Each row is a point on a landscape with many peaks, with its height.
A climber steps from a point to the highest of its 2 nearest points, and stops where none of them is higher. Distance is the straight distance between rows; heights are no part of it.
kirut: -.14 -.01 -.28 -.29 -.03 .12 .07 .05 .07 .02 -.02 .27 -.27 .06 -.35 .14
 .21 .31 .19 -.08 -.18 .24 -.06 -.29 -.27 -.32 -.05  height 640
Disin: -.07 -.09 .03 .11 -.04 .00 -.09 -.37 .19 .31 .05 .31 -.26 .06 .05 .21
 -.02 .07 .04 .16 -.13 -.05 -.10 .33 .07 .14 .19  height 626
babak: .04 -.33 -.31 .10 .02 -.02 -.09 -.03 .03 -.09 .05 .39 -.09 .17 -.09 .01
 .02 -.05 .19 -.06 .08 .04 -.02 .32 .21 .19 -.34  height 208
fif: -.19 -.17 -.33 -.10 .22 -.26 -.14 -.18 -.08 .06 -.09 .22 -.24 .25 .06
 -.12 .16 -.06 .23 -.03 -.03 .18 .14 .21 -.05 .00 -.04  height 102
fizi: .03 -.48 -.27 -.12 .21 -.08 -.14 .17 -.09 -.49 -.08 .43 -.19 -.15 .02
 .00 .18 -.07 .17 .07 .09 -.10 .05 .17 .11 .25 -.38  height 342
mefe: .16 .20 .29 .16 .02 .00 -.28 .17 .23 -.15 .07 -.16 .15 -.28 .11 .17 -.18
 -.01 -.12 .22 .29 -.36 .11 .00 -.02 -.02 -.02  height 405
varif: -.01 .25 .18 .00 -.18 .08 .01 .04 .09 .07 .06 -.31 .10 -.05 .17 -.06 .29
 .05 .05 -.09 -.01 .23 .17 -.14 -.04 -.05 .06  height 450
pibi: .04 .09 -.03 .14 -.05 .09 .11 -.15 -.18 .32 -.20 -.26 -.16 .16 .03 .09
 -.03 .02 -.06 .14 -.17 .04 .11 -.01 .00 -.17 .00  height 579
zel: .28 -.02 -.02 -.02 .03 .05 .31 .43 -.11 -.19 -.19 .03 .11 -.04 -.03 -.18
 -.24 -.03 .08 -.06 .19 -.22 .01 .04 .08 .03 -.12  height 595
lil: .14 -.21 -.13 -.08 .05 -.06 -.08 .00 -.20 -.34 -.16 -.09 -.10 .17 .02
 .01 -.02 -.09 .02 .02 .08 -.09 -.02 .33 .12 .05 -.18  height 794
vezis: .26 .13 -.02 -.36 -.03 -.13 .00 .00 .18 -.36 .34 -.10 .11 .04 -.20 -.19
 .15 .06 .15 -.11 -.02 -.04 -.16 .13 -.08 .04 .13  height 720
poga: .02 -.25 -.22 -.11 .06 -.15 -.13 .10 -.06 -.46 .14 .30 -.02 -.08 -.03
 -.02 .36 .07 .42 .02 .12 -.10 .15 .09 .07 .25 -.28  height 360
delin: .08 .18 .28 .21 -.09 .04 .02 -.01 -.06 .28 .10 -.27 .13 -.18 .17 -.01
 .02 .11 .00 .10 .01 .13 .22 -.38 -.07 -.03 .07  height 421
semoz: .12 -.23 .02 -.06 .24 .08 .07 .13 -.07 -.18 -.32 -.14 -.32 -.04 -.06 .07
 -.10 -.11 -.30 .11 -.03 -.19 -.07 -.08 .07 -.20 -.10  height 660
peto: .04 -.20 -.25 -.14 .03 .18 -.10 .17 .24 -.19 -.22 .30 -.51 -.05 .04 .19
 -.01 .25 .11 -.08 .05 .17 .06 .00 -.01 -.15 .06  height 594
Vuva: .24 .17 .07 -.27 .12 .17 .26 .29 -.18 -.01 -.14 -.09 .00 -.08 -.14 -.04
 -.01 .18 .10 -.04 -.32 -.04 -.04 -.21 -.17 -.19 .11  height 791
dezi: .05 .15 -.14 .22 -.05 .05 .16 .13 -.24 .29 -.19 -.02 -.12 -.07 -.24 .23
 -.05 .00 .03 .09 -.19 .03 -.04 -.60 -.13 -.23 -.11  height 275
lenap: -.07 .17 .20 -.04 -.08 .01 -.24 .08 .23 -.24 .01 -.34 .25 -.02 .22 -.39
 .16 -.15 .02 -.20 .10 -.08 -.01 .08 -.03 .14 -.09  height 616
notu: -.15 .13 .18 .06 -.07 -.06 -.17 -.24 .17 .35 .04 .02 -.10 -.07 .05 .33
 .09 .08 .08 .28 -.02 .25 .25 -.08 -.03 -.09 .01  height 551
dov: -.16 -.08 .12 .04 .13 .02 .28 -.01 -.22 .39 -.03 -.07 .02 .20 -.17 -.14
 -.01 -.21 -.01 .06 .08 .14 .17 -.33 .20 -.24 .08  height 597
totam: .03 .25 .00 -.10 -.03 -.04 .10 -.06 .11 -.02 .30 -.43 .39 .03 -.08 -.30
 .01 -.09 -.08 -.34 .32 .10 .10 -.31 -.07 .06 .28  height 363
pog: .22 .00 .41 .24 -.16 .01 -.21 -.21 .11 .08 .02 -.09 .13 -.14 .07 -.11
 -.25 .01 -.23 .18 .07 -.22 -.23 .26 .05 .16 -.04  height 684
vumir: .31 -.05 -.11 -.35 -.02 -.03 -.07 .03 -.20 -.51 .15 -.18 .00 .02 -.01
 -.14 .23 .14 .13 -.04 -.09 -.09 -.04 .19 .04 .04 -.02  height 686
Saku: .18 .02 .28 .08 .11 .22 -.01 .35 -.08 -.08 -.17 -.18 .11 -.29 .07 -.02
 -.17 .09 -.08 -.01 .10 -.24 .06 -.12 .18 -.23 .06  height 546
bibu: .20 .21 .25 .24 -.14 .10 -.22 .18 .20 .01 .03 -.21 .31 -.43 .18 -.04
 -.32 -.01 -.01 -.04 .34 -.17 .23 -.11 .10 .06 .09  height 455
Ledub: .00 .35 .16 .15 -.11 .26 .05 .00 -.16 .21 .23 -.25 .34 -.16 -.01 .01
 -.23 .15 .07 -.39 .13 .15 .34 -.36 .04 -.19 .33  height 87
vuku: .01 -.48 -.06 -.03 .27 -.08 -.11 .12 -.05 -.16 -.28 .15 -.16 -.06 .08
 -.07 -.01 -.27 -.24 .16 .10 -.16 -.22 .27 .16 .25 -.18  height 281
ran: -.07 -.17 .08 .03 -.04 -.05 -.01 -.24 .14 .01 -.08 .09 -.10 .07 .13 -.08
 .09 .03 .18 .10 -.01 .28 .06 .33 .03 .10 -.10  height 153
Sig: .08 -.01 .16 .28 -.25 -.09 .04 -.34 .05 .06 .26 -.11 .36 .19 -.18 -.16
 -.23 -.07 -.11 -.02 .04 -.13 -.19 .24 .14 .40 -.04  height 747
lapi: .05 .25 .12 -.13 -.11 .04 -.13 .16 .06 -.07 .07 -.11 .00 -.19 .00 .38
 .13 .26 .07 .24 -.08 .07 .09 -.25 -.13 -.34 -.04  height 501
kor: -.39 -.25 -.41 .09 .19 -.23 .00 -.13 .00 .27 -.02 .50 -.30 .31 .08 .04
 -.11 -.12 .10 -.04 -.06 .04 -.21 .26 .00 .17 .00  height 587
dazo: .03 .04 .03 -.22 -.09 -.01 .10 -.30 .08 .11 .43 -.16 -.07 .07 -.38 .32
 .32 -.05 -.09 .00 -.09 .07 -.01 -.49 .07 -.32 .19  height 316
dopuf: -.05 .03 .29 .27 -.14 .01 -.10 .04 -.05 .06 -.09 -.29 .30 -.23 .11 -.27
 -.37 .13 -.08 -.19 .02 .10 .00 .08 .11 -.03 .03  height 403
siteb: .08 .15 .02 -.16 -.21 .06 .08 -.16 .08 .16 .29 -.25 .03 .21 -.10 .11 .22
 -.02 -.07 -.13 .16 .12 .11 -.28 .07 -.29 .16  height 329
tere: .06 .29 .16 -.05 -.04 .09 -.02 .00 -.06 .26 .00 -.07 .05 .00 .16 .20
 -.06 -.01 .01 .10 .14 .00 -.01 .07 .00 .07 .01  height 788
tis: .05 .22 .03 -.24 .00 .01 .04 -.06 -.01 .03 .19 -.12 .10 .11 -.26 -.16
 .44 .13 .14 -.07 -.24 .16 -.16 -.28 -.18 -.25 .08  height 672
Koli: .03 .00 -.07 .04 -.05 .25 .29 .40 -.25 .10 -.20 .13 -.30 -.05 -.02 .01
 -.27 .08 -.07 -.17 -.18 -.15 .04 -.34 -.10 -.28 .12  height 749
zak: .00 .04 .37 .17 -.10 .08 -.29 .05 .22 -.24 -.02 -.20 .30 -.24 .15 -.21
 -.03 -.15 -.18 -.03 .17 -.05 -.03 .31 .11 .23 -.12  height 555
Zefif: -.03 -.06 .06 -.11 .03 .07 -.31 .07 .15 -.20 -.01 -.05 .02 -.11 .10 .23
 .01 .26 .02 .07 .13 .21 .04 .30 .07 -.19 -.11  height 446
pom: -.20 -.34 -.24 -.24 .14 .09 -.09 .20 .00 -.44 -.32 .21 -.40 -.08 .05 .28
 -.05 -.12 -.26 -.05 .07 .01 -.08 .19 -.06 -.12 -.13  height 510
Reb: .25 .10 -.07 -.19 -.06 .02 -.03 -.05 -.26 -.25 .05 -.31 .04 .10 .06 -.24
 .15 -.01 .20 -.14 .07 -.05 .07 .15 -.07 .26 .02  height 736
Vig: .07 .29 .24 .22 -.10 .04 .02 .16 .20 .02 .07 -.22 .35 -.01 .22 -.27 .01
 -.11 .03 -.07 .20 -.11 .11 -.06 .05 -.01 -.05  height 676
Fom: -.19 .11 -.13 .00 .04 .07 .15 .20 -.01 .14 -.29 .20 -.24 .10 .11 .07 .17
 -.11 -.08 .09 -.29 .09 -.09 -.28 -.22 -.10 -.11  height 537
lof: .12 .16 .09 -.17 -.17 .13 .04 -.13 -.02 .15 .39 -.42 .20 -.05 -.19 -.07
 -.01 .00 -.16 -.27 .22 .09 .15 -.43 .04 -.14 .39  height 345
pote: -.19 .01 -.01 .10 -.08 .05 -.21 -.22 .16 .40 .10 .32 -.19 .00 -.10 .30
 .22 .11 .25 .06 .03 .36 .18 -.22 -.01 -.25 -.03  height 577
bodun: .16 -.10 .07 .32 .05 .02 .19 -.01 -.30 .15 .00 .06 .22 -.03 .06 -.27
 -.31 -.08 .18 -.18 .07 -.04 .00 .29 .27 .32 .09  height 685
dit: -.26 -.15 -.28 -.01 .36 -.39 -.08 -.11 -.24 -.01 -.25 .13 -.11 .14 .11
 -.11 -.09 -.09 .02 .17 -.25 -.14 .08 .26 -.07 .26 -.11  height 76
zame: -.25 -.22 -.24 .05 .13 -.02 -.18 .33 .08 -.13 -.36 .20 -.37 -.09 .18 .16
 -.03 -.15 -.41 .15 -.18 .00 -.12 -.25 -.21 -.24 -.06  height 483
mene: -.17 .01 .04 .16 .00 .03 .03 -.34 -.08 .53 -.04 .12 .01 -.03 .09 .16 .08
 -.20 -.17 .20 -.12 .11 -.03 -.18 .14 .04 .27  height 560
fer: -.13 -.19 -.36 -.12 .07 .20 .06 .14 .13 .10 -.07 .33 -.37 -.05 -.02 .12
 .07 .22 .21 -.13 -.04 .33 .07 -.22 -.14 -.27 .01  height 621
Puder: -.01 .13 .22 .33 -.06 .04 -.06 .08 -.13 .34 .01 -.18 .21 -.18 .25 -.10
 -.28 .19 -.01 -.01 .00 .04 .13 -.13 .12 -.12 .07  height 384
mina: .14 -.01 .01 -.39 .02 .00 .02 .16 .14 -.14 .12 .13 -.26 -.03 -.13 .01
 .22 .20 -.01 .03 -.35 -.09 -.37 -.19 -.16 -.17 .07  height 766
vob: .24 .10 .22 -.38 .05 -.10 .15 .05 .12 -.28 .23 -.07 -.06 -.05 -.22 -.14
 .06 .21 -.06 .01 -.22 -.20 -.34 -.03 -.08 -.01 .15  height 745
ver: .13 .15 .18 -.06 -.19 .16 -.11 .05 .26 -.35 .12 -.23 .13 -.05 .14 .17
 .11 -.01 .08 -.02 .20 -.09 .09 .06 .01 -.03 -.01  height 448
nepo: .07 .22 -.06 -.10 -.10 -.13 -.10 .05 .20 -.16 .27 -.28 .38 .11 -.01 -.15
 .16 .04 .02 -.17 .38 .08 -.01 -.06 -.02 .10 .03  height 387
Pav: .25 -.14 -.05 .00 .04 .00 -.10 .12 -.27 -.41 -.09 -.08 .24 .02 -.19 -.13
 -.13 -.20 .01 .03 .09 -.08 -.05 .27 .17 .33 -.34  height 874
Dut: -.22 .15 .23 .22 -.13 -.05 .03 -.25 .22 .29 .19 -.13 .15 .01 .15 .12
 -.07 -.15 -.01 .12 .13 .14 .15 .19 .11 .28 .11  height 150
gelud: .06 -.38 -.01 .03 .07 -.02 -.19 .09 .08 -.25 -.11 .19 .04 -.01 -.13 .12
 -.07 -.26 -.36 .18 .17 -.14 -.31 .19 .24 .11 -.35  height 248
tos: .12 -.11 .25 .03 .14 .16 .06 .24 -.16 .09 -.36 -.12 -.06 -.17 .12 .00
 -.20 .04 -.28 .14 -.06 -.10 -.10 -.04 .17 -.18 -.02  height 599
bili: .06 -.25 .11 .10 .15 -.08 -.32 .08 .08 -.32 .08 .13 .36 -.06 -.07 -.10
 .19 -.19 .13 .10 .15 -.07 .06 .27 .22 .26 -.37  height 357
gibi: .04 .20 .16 .21 -.19 .21 .20 -.04 -.01 .10 .18 -.43 .27 -.10 .12 -.06
 -.13 .03 .05 -.38 .11 -.03 .33 -.06 .09 .03 .19  height 105
Lubi: -.28 -.12 -.32 .13 .09 -.34 .08 -.27 .10 .21 -.14 .42 -.13 .32 -.01 .04
 -.10 .03 -.12 .11 -.23 -.14 -.33 .24 -.08 .24 .11  height 606
dis: .15 -.08 -.02 .19 -.08 -.09 -.11 -.15 -.17 -.06 .12 -.05 .29 .15 -.07
 -.09 -.13 -.15 -.04 .01 .08 .08 -.08 .32 .18 .40 -.24  height 802
mas: -.18 .03 .10 .13 -.01 .02 .13 -.35 -.21 .40 -.07 -.18 .05 .10 -.05 -.14
 -.21 -.14 -.14 .00 -.18 .17 .08 .08 .10 -.01 .09  height 625
Vuf: -.23 .21 .21 .11 -.17 .09 .03 -.19 .03 .22 .23 -.37 .26 -.04 .15 .03
 -.15 -.15 -.11 -.18 .17 .05 .23 .00 .23 .14 .20  height 127
kov: .04 -.04 .11 -.36 .07 -.04 .04 .11 .39 -.31 .15 .15 -.03 -.14 -.11 -.03
 .22 .48 .09 -.08 -.20 .15 -.14 .04 -.05 -.32 .08  height 380
kizu: .03 -.04 .10 .27 .00 .02 .23 .03 -.32 .44 .00 .00 .17 .13 .10 -.18 -.21
 .00 .10 -.24 .12 .02 .09 -.07 .24 -.15 .17  height 666
gabuz: .17 -.14 .03 -.20 .09 -.06 .29 .32 -.26 -.29 -.19 -.12 -.17 .00 -.04
 -.33 -.08 .00 .01 -.03 .04 -.30 -.01 -.02 .00 .07 -.05  height 553
kemu: -.05 -.13 .18 .13 -.05 -.01 -.21 -.12 -.12 -.12 -.11 -.34 .29 -.12 .09
 -.22 -.33 .11 -.22 -.03 -.11 .03 -.16 .34 .09 .13 -.07  height 451
Bisuf: .02 .09 -.02 -.16 .01 .09 .39 -.06 -.25 .22 -.01 -.11 -.06 .14 -.19 -.06
 .07 -.12 -.07 -.10 -.04 .07 .01 -.38 -.04 -.21 .08  height 576
Lek: .10 .11 -.07 -.10 .06 -.07 -.16 -.04 -.39 -.30 .00 -.13 .21 .09 .03 -.27
 .01 -.16 .22 .01 .10 -.19 .06 .35 .00 .37 -.21  height 799
vol: .12 -.17 .26 .26 -.07 .01 -.20 -.13 .15 -.08 -.09 .06 .01 -.11 -.06 .19
 -.16 .02 -.33 .30 .05 -.32 -.20 .35 .24 .08 -.11  height 744
metab: .23 .36 .21 -.06 -.09 .23 .11 .25 -.03 .11 -.07 -.19 .09 .03 -.11 -.01
 -.07 .07 .09 -.05 .04 .03 .02 -.26 -.14 -.19 .08  height 758
tol: .04 .21 .04 -.15 .07 .09 .11 .02 -.25 .05 .10 -.25 .25 .02 -.15 -.33 .18
 .13 .17 -.20 -.08 .09 .00 -.23 -.16 -.12 .08  height 695
Tumu: -.29 -.21 -.37 -.05 .22 -.21 .04 .01 -.07 -.04 -.29 .20 -.37 .27 .14
 -.11 .00 -.14 .06 .08 -.23 .04 .09 .14 -.21 .09 -.09  height 90
ped: .14 .17 .00 .05 -.16 .10 .27 .03 -.22 .13 .06 .03 -.07 -.19 -.40 .26
 -.18 .21 .00 .05 -.34 -.06 -.18 -.68 -.20 -.11 .06  height 262
Mada: .07 .32 .17 -.11 .06 .19 .08 .22 -.08 -.03 .02 -.14 .37 -.12 -.16 -.29
 -.11 .13 .17 -.26 -.04 .11 .09 -.19 -.22 -.29 .24  height 724
lav: -.33 -.01 -.37 -.02 .27 -.22 .04 .05 -.39 .27 -.28 .14 -.22 .30 .02 -.11
 -.02 -.37 -.09 -.09 -.24 .02 .01 -.23 -.11 .06 .06  height 692
Tulod: -.09 .03 -.17 .02 .05 -.07 .09 -.11 -.02 .23 -.15 .22 -.23 .19 .21 .06
 .00 -.15 -.06 .12 -.14 .07 -.12 .04 .00 -.06 -.08  height 566
Nafer: -.15 -.24 -.08 .29 -.14 -.06 -.01 -.42 .23 .18 .26 .29 .06 .14 -.18 .13
 .02 -.02 .22 -.10 .16 .13 .01 .37 .20 .27 -.08  height 184
Viv: -.02 .02 -.25 -.04 .06 .06 .13 -.30 -.18 .29 -.13 -.09 -.14 .25 -.17 .09
 .06 -.13 -.08 -.02 -.11 .22 .08 -.23 -.04 -.23 .05  height 554
Butin: -.05 .14 -.01 -.23 -.01 .04 .01 -.11 .15 .04 .27 .11 -.02 .06 -.37 .21
 .30 .33 .21 -.14 -.26 .20 -.15 -.31 -.12 -.33 -.01  height 656
nagi: -.05 -.15 -.19 -.08 .01 -.01 -.08 .30 .03 -.10 -.33 .21 -.28 .02 .17 .12
 .21 .11 -.15 .14 -.25 .12 -.19 -.20 -.17 -.19 -.13  height 512
Gevir: -.03 -.16 -.11 .09 .11 -.14 .16 -.30 .06 .21 -.08 .19 -.07 .11 -.06 -.04
 -.01 .22 -.20 .19 -.22 -.17 -.29 .28 -.25 .18 .31  height 628
naz: .00 .49 .08 .11 -.06 -.01 .15 .13 .24 .09 .23 -.15 .30 -.13 .12 -.04 .09
 -.12 -.06 -.10 .24 -.05 .30 -.20 -.15 -.06 .18  height 722
mukim: .05 -.10 .06 -.35 .14 -.02 -.20 .16 .10 -.43 .01 .01 .08 -.15 .01 .15
 .11 .15 .08 -.05 .29 .14 -.13 .23 -.08 -.06 -.13  height 416
lobob: -.08 .24 -.10 -.22 -.08 .13 .40 .10 -.21 .15 -.02 .09 -.10 .02 -.26 .22
 -.06 .06 -.10 .03 -.24 .08 -.19 -.60 -.30 -.02 .02  height 254
tisez: .06 -.36 -.11 -.03 .19 -.10 -.20 .01 -.18 -.37 -.18 .31 .01 -.11 .05
 -.04 .18 -.24 -.03 .25 -.02 -.22 -.05 .25 .18 .44 -.29  height 315
gar: .02 -.38 -.06 .11 .20 -.17 -.01 -.17 .06 -.08 -.27 .17 -.10 -.03 -.09
 -.06 -.12 .11 -.34 .24 -.22 -.32 -.43 .39 -.14 .23 .13  height 654
teve: -.20 .16 .05 -.01 .00 .05 .06 -.15 -.06 .24 .15 -.19 .14 .09 .13 -.04
 .27 -.18 .04 -.04 -.04 .22 .12 .01 .03 -.03 .04  height 476
Metim: -.14 -.30 -.24 .06 .13 -.03 -.14 .13 .05 -.18 -.38 .16 -.38 .02 .18 .23
 -.18 -.18 -.38 .13 -.11 -.10 -.14 .13 -.01 -.04 -.19  height 462
Tiro: -.15 -.15 .03 .11 .12 -.18 .19 -.50 -.07 .38 .07 -.02 .08 .18 -.06 -.29
 .02 -.12 -.17 .14 -.14 .06 -.08 .13 .09 .14 .29  height 667
fuvu: .11 -.05 .02 -.05 .06 -.08 -.24 .14 -.08 -.60 .12 .05 .24 -.11 -.06 -.07
 .38 -.14 .33 .04 .12 -.19 .18 .21 .13 .25 -.35  height 381
sapid: -.18 .18 .29 .14 -.25 .01 -.40 -.06 .37 -.11 .06 -.07 .20 -.15 .14 .09
 -.07 -.04 -.06 .03 .17 .01 .02 .20 -.04 .10 .00  height 503
Liti: -.05 -.05 -.10 .13 -.17 -.08 -.26 -.09 .23 -.17 .26 .01 .33 .13 .04 .01
 .17 .00 .16 -.20 .20 .13 .03 .27 .11 .15 -.21  height 438
Gili: -.03 .19 -.03 -.15 -.05 .02 -.05 -.02 .02 .08 .06 -.05 -.06 .26 .07 .28
 .08 .08 .09 .00 .05 .11 .02 .02 -.09 -.18 -.04  height 839
siv: .02 .36 .05 -.23 -.07 -.07 .19 -.07 .49 -.07 .42 .07 .04 -.06 -.06 .21
 .24 .11 .08 -.12 .05 -.05 -.08 -.16 -.14 -.06 .28  height 769
Kupef: -.14 -.02 .09 -.03 .07 .14 -.06 -.27 -.16 .45 .02 -.10 .12 .10 .04 -.04
 .24 -.39 -.15 .02 -.05 .23 .08 -.20 .29 -.09 .23  height 513
riret: -.16 -.08 .10 .17 -.11 -.06 .04 -.34 .34 .05 .15 .11 .01 .04 .08 .18
 -.02 -.05 .11 .01 .24 .17 .24 .28 .09 .07 -.04  height 170
Kat: .05 -.30 -.05 -.18 .18 .00 .29 .42 -.15 -.37 -.18 -.06 -.37 -.07 -.02
 -.20 .02 -.12 -.24 -.01 -.02 -.24 -.16 -.15 -.09 -.08 -.11  height 520
Ziluf: -.15 .02 .13 -.08 -.03 .14 -.21 .07 .15 -.08 -.16 .09 -.07 -.17 .11 .26
 .14 .24 .07 .25 -.04 .11 .16 -.02 -.02 -.34 -.06  height 478
Lat: .19 -.02 .06 .09 .08 -.03 .26 .29 -.20 -.07 -.07 .13 .24 -.12 .17 -.33
 -.35 -.04 .27 -.17 .26 -.15 .13 .18 .15 .21 -.05  height 639
Vofes: .07 .14 -.02 -.30 -.01 .04 .21 .07 .36 -.11 .18 .21 -.20 .02 -.08 .08
 .22 .19 .22 -.15 .03 .09 -.05 -.07 -.24 -.05 .02  height 787
Rese: -.02 .11 .25 .20 .00 .12 .13 -.01 -.26 .44 .08 -.11 .13 .01 -.16 -.08
 -.21 -.08 .09 -.16 .10 .04 .20 -.37 .18 -.33 .20  height 629
tok: .08 .00 -.03 .21 -.02 .05 .23 .19 -.27 .33 -.21 .16 -.14 .07 .11 -.15
 -.30 -.09 -.04 -.13 -.10 -.10 .01 -.12 .10 -.13 .10  height 710
nek: -.09 -.20 -.40 .09 -.07 .00 .09 -.25 .16 .09 .03 .32 -.14 .23 .00 .14
 -.09 -.07 .16 -.10 .12 .11 .10 .34 .19 .15 -.09  height 196
boga: .00 -.26 -.23 .07 .01 -.34 -.20 -.33 -.26 -.08 .17 .18 .01 .18 -.09 -.17
 .14 -.12 .23 .08 -.03 -.07 .03 .38 .19 .39 -.15  height 48
kib: .01 .01 -.22 -.12 .02 .05 .36 .38 -.28 -.08 -.19 .15 -.34 .01 -.05 -.30
 -.17 .01 -.01 -.16 -.29 -.12 -.16 -.36 -.23 -.09 .11  height 777
roroz: -.26 -.01 -.40 -.05 .26 -.13 .29 .20 -.52 .07 -.14 .05 -.32 .11 .04 -.18
 .01 -.23 .00 -.09 -.30 -.01 .08 -.45 -.15 .09 .07  height 721
lipul: -.09 .01 -.15 .10 -.02 -.03 .08 -.08 -.24 .38 .04 -.06 -.27 .01 -.24 .40
 .04 -.13 -.10 .22 -.04 .10 .12 -.54 -.03 -.17 -.10  height 292
vabu: .10 -.22 -.02 .14 -.04 -.15 -.13 .06 .23 -.14 .03 .30 .04 .10 -.09 .13
 -.08 -.08 .01 .23 .07 -.07 -.17 .36 .17 .18 -.33  height 223
divim: -.10 -.06 -.34 -.19 .04 -.23 .28 .28 -.39 -.13 -.04 .10 -.37 .22 .02
 -.21 -.08 -.10 -.10 -.16 -.07 -.15 -.10 -.28 -.27 .16 -.01  height 748
Dupi: -.08 .08 .39 .44 -.24 -.08 -.18 -.08 .14 .27 .21 -.12 .38 -.27 .09 -.22
 -.56 .06 -.01 -.25 .19 -.01 .11 -.08 -.02 .12 .27  height 575
rorev: .13 -.25 .02 .07 .25 .00 .01 -.10 -.31 -.02 -.29 -.14 .18 -.15 .10 -.20
 -.35 -.03 -.21 .02 -.08 -.02 -.18 .35 .11 .16 .02  height 498
nosoz: .09 .12 -.02 -.21 -.08 .08 .25 .07 .09 .06 .07 .00 -.25 .17 .02 .20 .23
 .09 .14 -.07 -.02 .08 -.06 -.30 -.18 -.17 .02  height 806
Bik: -.09 .37 .01 -.03 -.09 .03 -.03 .07 .45 -.16 .33 .03 .19 -.04 .05 .07
 .29 .03 .05 -.11 .25 .05 .13 -.13 -.23 -.10 .17  height 750
sul: .00 -.12 .01 .19 -.13 -.07 .08 -.45 -.06 .20 .12 .01 .13 .11 -.01 -.14
 .00 .00 -.14 .16 -.08 -.09 -.16 .30 .08 .34 .10  height 703
vop: .09 .15 .22 -.35 .19 .21 .31 .31 -.03 -.21 -.08 -.17 -.05 -.09 -.17 -.04
 -.01 .04 -.03 .00 -.08 -.28 -.09 -.01 -.17 -.11 .07  height 761
Lene: .13 .07 .22 -.04 .02 .14 .05 .25 .02 -.24 -.08 -.26 .14 -.11 .07 -.08
 .06 .01 -.05 .01 .06 -.08 -.05 .17 .08 .02 -.05  height 493
Tem: .08 .07 .01 -.21 -.15 .10 .00 .24 .12 .00 .09 .16 -.36 .00 .00 .25 .22
 .27 -.01 .12 -.17 -.05 -.20 -.40 -.26 -.22 .10  height 785
Med: .05 .19 .00 .19 -.27 .02 -.49 -.04 .41 -.32 .21 .12 .39 -.06 .07 .13
 -.01 -.08 .07 -.07 .13 .03 .00 .29 .05 .18 -.17  height 466
bel: .13 .01 .14 .01 -.01 -.05 -.14 .26 .15 -.23 -.02 -.04 -.08 -.14 .11 .36
 -.01 .05 -.20 .22 .25 -.32 -.02 .03 .05 -.16 -.16  height 370
visap: -.16 .11 -.09 .04 -.18 -.11 -.25 -.09 .34 -.21 .35 -.16 .31 .09 -.03
 -.10 .07 -.13 .05 -.39 .38 .18 .14 .09 -.05 .12 -.03  height 413
Vaz: -.09 -.19 -.15 .22 -.04 -.02 -.17 -.20 .21 .10 -.17 .31 -.37 .14 .04 .24
 -.25 .08 -.09 .12 -.12 -.14 -.03 .35 .00 -.02 .02  height 655
luma: .00 .29 .15 .44 -.16 -.04 -.24 .02 .19 .00 .18 -.17 .39 -.25 .11 -.17
 -.48 -.02 -.14 -.16 .18 -.27 .25 -.06 .03 .11 .08  height 514
Papes: -.01 -.11 -.19 -.13 .01 .02 .02 -.18 .11 -.04 -.20 -.02 -.22 .01 .12
 -.07 .27 .10 .16 .06 -.17 .33 .17 .10 -.09 -.10 -.06  height 136
zotif: .01 -.07 .06 -.43 .18 -.02 -.04 .22 .32 -.41 .17 -.01 .13 -.27 -.06 .12
 .22 .27 .01 -.05 .03 .04 -.20 .03 -.09 -.10 .10  height 394
pige: -.08 -.12 -.24 -.18 .11 -.13 -.16 -.17 -.15 -.07 .01 -.01 -.17 .09 .11
 -.27 .30 .16 .37 -.13 -.01 .18 .26 .16 .04 -.04 -.02  height 117
salig: -.19 .01 -.02 -.07 .05 .13 -.02 .04 .22 .21 -.08 .25 -.09 -.07 -.09 .18
 .09 .27 .33 -.05 .03 .38 .12 -.08 -.06 -.20 -.10  height 598
silad: -.04 .31 .13 .10 -.09 -.02 -.18 -.02 .05 .17 .07 -.18 -.04 -.23 -.05 .34
 .10 .15 .17 .35 -.07 .22 .29 -.32 -.21 -.16 -.13  height 523
bag: .01 .17 -.01 .11 -.01 .15 .22 .01 -.19 .23 -.01 -.02 .13 .05 .18 -.02
 -.21 -.12 .12 -.05 .06 -.01 -.02 .17 .08 .26 .00  height 734
Kom: .19 -.09 -.19 -.11 .08 .04 .08 .07 -.26 -.12 -.31 -.18 -.24 .19 .05 -.06
 -.10 .03 -.08 .03 -.10 -.03 -.01 .09 -.06 -.19 -.06  height 723
fodo: .12 .09 -.02 -.14 -.12 .07 -.08 .08 .16 -.48 .15 -.09 .25 -.06 .02 -.05
 .26 -.09 .18 -.10 .13 -.09 -.02 .28 -.02 .25 -.15  height 411
dusum: -.10 -.13 -.16 .08 .12 -.32 .00 -.24 -.22 .02 -.03 .09 -.07 .26 .15 -.30
 .03 -.09 .06 .18 -.05 -.15 .00 .27 .08 .20 -.10  height 61
zuber: -.02 -.19 .10 .11 .06 -.06 -.02 -.11 .07 -.01 -.18 .16 -.21 .03 .04 .18
 -.13 -.02 -.32 .31 -.19 -.25 -.20 .35 .06 .04 -.04  height 694
runi: .01 -.01 -.09 -.10 -.13 .09 .19 -.19 -.16 .24 .18 -.06 -.17 -.02 -.33
 .46 .26 -.07 -.12 .17 -.03 .07 .24 -.62 .05 -.27 .20  height 306
tusig: .16 .09 .37 .28 -.23 .01 -.25 -.13 .10 .23 .15 -.07 .24 -.19 -.01 -.13
 -.45 .08 .00 .01 .14 -.27 -.07 .07 .02 .23 .22  height 627
bulav: .10 -.15 .14 .17 .16 .10 -.09 -.07 -.12 .20 -.27 -.09 .09 -.26 .07 -.06
 -.37 .16 -.30 .22 -.07 -.06 -.20 .09 .09 -.05 .09  height 547
favu: -.09 -.20 -.34 -.16 -.01 -.04 .05 .20 .12 -.26 -.23 .27 -.37 .02 .15 .15
 .02 -.03 -.02 -.03 .01 .01 .07 .14 -.07 .11 -.11  height 556
vul: -.14 -.05 -.07 .10 .04 -.15 -.04 -.31 .12 .44 -.12 .26 -.21 .10 -.03 .18
 .10 -.13 -.14 .20 -.23 .03 -.05 -.02 -.01 -.03 .13  height 596

Call two points neighbours if one is among the 2 nearest of the other. Go from one point of each pair to the other, from neighbour to neighbour, staying as high as possible. Name the lowest point that can't be avoided.
kib / tos | Viv
vul / Vuva | Metim
Gili / Pav | vumir

Where does a climber stop that starts at each point below?
Nafer | fuvu
boga | fuvu
silad | Vuva
Metim | Vuva
